Each row is a point on a landscape with many peaks, with its height.
A climber steps from a point to whichever of its 2 nearest points has the largest rise for the distance, and stops where none of them is higher. Distance is the straight distance between rows; heights are no part of it.
k_915: [104 145 165 174 121 110 110 140 119 158  73  89 127 160 212 133 155 101
 151 158 114 102]  h=48.9
k_211: [121 118 110 169 171 139 147 139 128 151 125 107 152 110 138 103  92 139
 161 146  94  69]  h=70.5
k_112: [176  77  98 103  91 178 133  85 116 137 117 104 121 124 111 121  87  78
 144 100  82 145]  h=43.3
k_348: [ 83 123 136 143 137 141  76 168  93 153  89 151 149 120 169 130 167 107
 148 103 110 151]  h=48.6
k_419: [172 123 130  88  98 141 175 116 137 107 154 117 138 124  95 115 130 195
 164 136 198 144]  h=12.0
k_937: [183 135 115 122  88 105 177 130 102 114 141  93 109 134 164  96 161 160
 145 143 196 129]  h=55.8
k_582: [159  65 148  95 127 160 135 125 150 117 150 154 132  73 106 173 121 110
  97  42  40 147]  h=42.8
k_461: [ 99  70 128 136 187 164 103 147 140 123 146 142 151  90 104 119 113 107
 140 103  82 131]  h=61.2
k_487: [124 159 106  95 108 126 121  68 126 147 132 148 101 134 101 102 127 152
 178 149 155 108]  h=61.9
k_518: [147 172 140 174 127  99 132 159 115 152  78  95 138 146 181 187  79  77
  98 119  23  81]  h=52.3
k_482: [127 144 144 189 113 115 138 167 127 153  98  98 132 132 205 177 127  80
 111 125  54 100]  h=50.3
k_865: [ 65 154 199 147 131 105 117 135 153 141 105 122 154 179 143 140 162 160
 142 171 178 111]  h=84.0
k_844: [114 162 170 147 114  82 128 135 175 146 143 132 135 128 154 210 108  91
 104 121  39  95]  h=79.8
k_190: [109  93 127  84 103 153 174 116 116 116  95 141 162 114  86 149 128 157
 133  71 194 181]  h=10.3
k_645: [123 135 154  90 123 102 156 138 124 103 162 137 141 128  72 111 128 213
 158 129 216 135]  h=13.4
k_677: [136  78 105 119 158 180  99 133  97 117 134 120 137 116 108  94 106 102
 135 103 118 159]  h=53.9
k_660: [ 45 177 191  95 135  88  65 117 119 136 120 155 126 154 111 140 143 142
 161 134 145 120]  h=74.6
k_517: [168  59 158  66 107 153 156 113 151 118 149  74 165 115  88 102  89 149
 157 109 163 138]  h=54.3
k_221: [ 58 127 181  92 154  80  95 134 160  92 164 149 144 109  80 147 136 120
 110  92 130 122]  h=80.2
k_641: [ 97 126 105 145 151 147 132 141 125 135 111 181 143 122  97 130 146 151
 111 122 168 179]  h=8.6
k_883: [ 91 120 161  87 136 110  95 136 151  72 166 193 108 117  61 172 156 138
  60  71 140 174]  h=5.2
k_439: [ 97 102 150  79 174 123 124 142 123  89 155 134 152 123  60 106  98 196
 141 122 199 146]  h=15.5
k_944: [139 169 118 129 118 105  91  81 112 140 122 105  82 136 153 118 115  86
 167 150  83  74]  h=60.9
k_56: [ 85 127 173 149 146 123 128 182 191 148 114 154 154 134 166 205 140 129
  93 118  86 133]  h=79.6
k_941: [107 157 138 127 123 121  51 106 132 161 106 134 110 156 159 116 130  92
 160 164  97 105]  h=66.0
k_235: [ 99 150 135 105 120 124  78 115 120  93 150 180 111 142  68 146 153 125
  83 110 164 179]  h=6.4
k_849: [140 136 139 115 123 104  84 136 100 110 144  85 114 147 164  90 170 110
 135 158 178 128]  h=45.4
k_498: [102 173 142 139 106  92 129 105 156 139 135 147 120 137 129 154 147 129
 124 161 123  96]  h=69.1
k_429: [105 151 135 167 139 127 110 129 110 174  55 119 108 154 198  91 164 132
 154 168 135 103]  h=48.2
k_898: [127 125 102 157 140 131 150 123 134 151 117 158 137  81 135 174  92 123
 137  98  43 111]  h=47.5
k_616: [133 106 118 134 137 172  95 159 134  99 149 181 115 123  92 146 159 119
  38  92 106 186]  h=36.5
k_109: [139 135 106 151 109 142 100 145 131 127 140 162 118 123 138 138 156  98
  74 115 105 172]  h=40.0
k_599: [ 88 128 156 102 150 104  73 108 120 131 147 110 150 115 110  90 125 128
 177 130 130 116]  h=59.1
k_731: [160 161  76 121 102 140 161 100 101 149  85 138  82 142 163 104 156 165
 154 149 176 134]  h=53.0
k_773: [175 161 110 157  97 106 162 130 132 126 137 136 107 112 140 183 133  99
  58  81  60 109]  h=71.1
k_648: [134 112 119  84  94 140 164  98 108 121 118 124 143 118 119 121 149 158
 155 104 194 162]  h=11.1
k_541: [103 131 140  98 143 128  98  90 137 116 159 150 131 112  89 124 119 106
 152 104 113 140]  h=53.3
k_91: [170 115  88 145  96 131 195 131 115 111 141 101 138 126 156 116 154 136
 106 119 172 148]  h=58.6
k_455: [ 94 146 137 126 130 114  67 128 143 123 137 168 125 153 114 129 147 111
 104 153 154 153]  h=7.3
k_406: [112 134 113 114 127 142  98 120  92 141  96 134 129 135 137  84 134 151
 157 141 178 152]  h=45.1
k_78: [176 115  78 147 151 163 171 134 125 131 137 109 130 127 117  90  95 161
 134 174 148 124]  h=40.7
k_169: [175 152  82 131 125 116 145 103 115 145 117  88  98 139 151  83  88 138
 155 166 119  79]  h=48.3
k_427: [109 154 173 163 135 100 139 159 137 145 115 106 154 160 165 105 153 168
 131 198 174 100]  h=87.5
k_298: [ 98  95 120 180 183 160 117 163 136 151 118 132 155 114 144 131 110 104
 131 143  80 112]  h=65.9
k_215: [139 131  98 126 115 150 137  83 119 152 107 142 117 108 144 125 107 117
 175 119  99 128]  h=52.4
k_465: [ 90 140 156 117 126  87 137 115 156 113 178 136 141 112 109 146 162 139
 129 120 146 100]  h=72.7
k_125: [ 91 102 119 104 147 160 126 137  97 107  96 170 143 119  80 147 132 146
 119  77 172 204]  h=9.3
k_620: [167 154 103 165 126 106 164 147 147 125 149 107 114 163 149 106 122 147
  94 197 156  99]  h=73.5
k_260: [ 49 141 177  98 144  90  65 134  82 100 135 134 133 132  95 110 127 149
 158 121 171 129]  h=67.1
k_892: [107 139 179 145 122  95 101 134 165 130 148  95 139 145 156 170 135  78
 120 139  94 110]  h=74.7
k_507: [156 167 113 172 123  86 143 131 130 124 126 108 119 137 137 156  92  63
  91 127  41  62]  h=58.1
k_392: [105 152 133 143 132 111 144 161 181 158 126 191 137 107 145 206 162 137
  91 112  81 141]  h=77.5
k_495: [181 150  75 140 117 117 129  98 102 132 103 108  78 137 146 107  83  84
 132 144  93  77]  h=54.0
k_705: [ 36 147 202 125 148  93  86 153 148 128  99 156 148 157 124 174 143 144
 130 138 157 139]  h=79.9
k_36: [138 177 106 146 104 104 154 147 154 149 126 171 120 104 149 216 133 130
  90 104  58 122]  h=75.5
k_166: [135  64 136 106 159 155 157 126 128 118 153  80 172  92 113  98 107 150
 163  98 147 120]  h=61.6
k_847: [ 91 103 175 122 166 104 119 143 179 102 173 152 136  93 105 149 129 100
 109  92  86 106]  h=79.0
k_239: [156 110 143  38  74 143 120 112  77 135  71 114 107 157 114  94 123 176
 179 137 225 165]  h=48.1
k_672: [152 169 100 146  98  93 176 126  99 139  97 109  91 135 186 110 173 154
 136 148 172 101]  h=54.1
k_904: [124  93 121  78 152 156 106 127 130  95 154 131 141 138  38 102  77 161
 115 127 186 169]  h=20.3
k_170: [148 130  87 126 110 162 159  95 127 150 112 164 124  96 113 165  89 114
 153  88  64 136]  h=49.6
k_351: [100 132 140 172 130 126 107 156 116 162  91 115 145 126 196 152 153 101
 142 123  84 120]  h=49.5
k_583: [ 89 125 163 194 149 125 162 162 171 160  97 114 164 136 168 177 124 126
 108 150  92  98]  h=82.1
k_900: [156 156 107 157 107  94 168 103 132 119 159 114 116 107 127 146 120 104
 101 110  70  88]  h=65.3
k_163: [149 149  91 195 138 109 194 157 125 137 106 111 139 121 152 126 121 117
  96 146 103  93]  h=64.2
k_320: [104 140 169 131 123 113  45 139 149 148 136 130 134 162 163 143 140  79
 136 145  78 130]  h=70.4
k_522: [192  84  94 128 141 187 153 139 138 113 179 104 129 129  89  86  94 135
 101 166 136 143]  h=35.4
k_193: [181 130 121  88 111 122 105 111 117 106 158  90 107 140 130  72 127 134
 157 153 166 135]  h=49.7
k_829: [161  76 121 100 135 178 130 118 135  92 187 119 126 136  56  95 114 139
  90 133 149 161]  h=28.4
k_774: [183 141  80 142 131 153 175 121 112 148 103 105 108 130 143  79  89 184
 173 171 138  99]  h=44.2
k_803: [136  77 108 124 148 196 118 133 139  99 163 149 116 135  66 115 129 123
  56 104 136 171]  h=30.8
k_446: [117 118 165 137 137  92 146 134 179 120 175 150 133  86 128 180 115 106
 102  94  31  87]  h=86.7
k_266: [ 99 123 112 144 152 151  69 160  79 136  92 139 130 140 144  87 149 112
 137 137 152 159]  h=47.1
k_885: [168 138  95  77  90 167 144  97  91 143  80 135  94 152 132  90 137 186
 171 150 212 162]  h=51.0
k_793: [158 153 116 144 103 100 146 121 144 100 180 117 107 144 130 114 152 119
  90 165 158 112]  h=84.6
k_693: [125 125 140  80 120 138 105 116  69 113 104 125 127 150  91  87 111 189
 168 124 208 165]  h=43.6
k_695: [200 102  78 105 109 144 136  86 102 122 114  83  85 127 150  97  98  73
 144 122 111 117]  h=48.0
k_474: [145  77 115  74 122 169 110  89 117 128 116 113 140 122  98 106  94  97
 149  96 123 165]  h=47.0
k_806: [100 180 149 112  92 105 130  88 112 139 126 157 111 134 124 122 172 149
 160 156 156 115]  h=66.1
k_703: [125  85 113 157 168 147 195 139 127 123 138 103 162  93 126 106 105 147
 146 123 114  94]  h=66.2
k_689: [158 120 115 123 106 127 116 113 111 112 137 123 111 131 138 114 166  83
 112  98 124 160]  h=42.1
k_817: [ 93 134 153 186 139 104 152 165 155 131 116 110 154 144 169 149 156 128
 100 161 148 111]  h=84.2
k_269: [144 110 107 175 127 132 194 149 137 109 148 107 146 106 140 136 152 120
  83 116 121 120]  h=61.5
k_905: [137  95 125 131 156 153 128 155 138 139 150 170 136  75 125 172 116 114
 110  69  26 132]  h=45.5
k_830: [157 109 107 100 123 130  88 119  82 112 121  97  97 131 169  95 167  79
 138 105 156 151]  h=43.7
k_110: [ 68 129 142 143 164 137  98 176 147 120 123 180 146 144 101 140 147 134
  79 138 162 167]  h=8.0
k_400: [220 109 122  90 116 153 144 130 136 118 168  76 110 140 117  76  88 170
 170 160 166 131]  h=42.5
k_347: [136 178  99 195 130 105 157 143 143 146  83 102 116 168 158 128 114 119
  95 192 128  82]  h=67.5
k_841: [154 130 100 110 113 134 161  73 137 130 141 129 117 113 107 124 100 144
 165 134 135 130]  h=56.3

Call two points neighbours if one is among the 2 nearest of the other. Go from one point of each pair to the other, from neighbour to neighbour, staying as high as possible. Name the lowest point that can't be avoided.
k_193 / k_495: k_829
k_211 / k_495: k_112
k_446 / k_221: k_847

For each start below, name the point where the climber stops.
k_170: k_221
k_915: k_427
k_803: k_193
k_429: k_427
k_406: k_427
k_672: k_793
k_773: k_427
k_944: k_446

Write out the way that a climber takes from each point below.
k_693: k_239 > k_885 > k_731 > k_672 > k_937 > k_91 > k_269 > k_163 > k_347 > k_620 > k_793
k_905: k_898 > k_170 > k_215 > k_841 > k_487 > k_806 > k_498 > k_465 > k_221
k_599: k_260 > k_660 > k_705 > k_865 > k_427
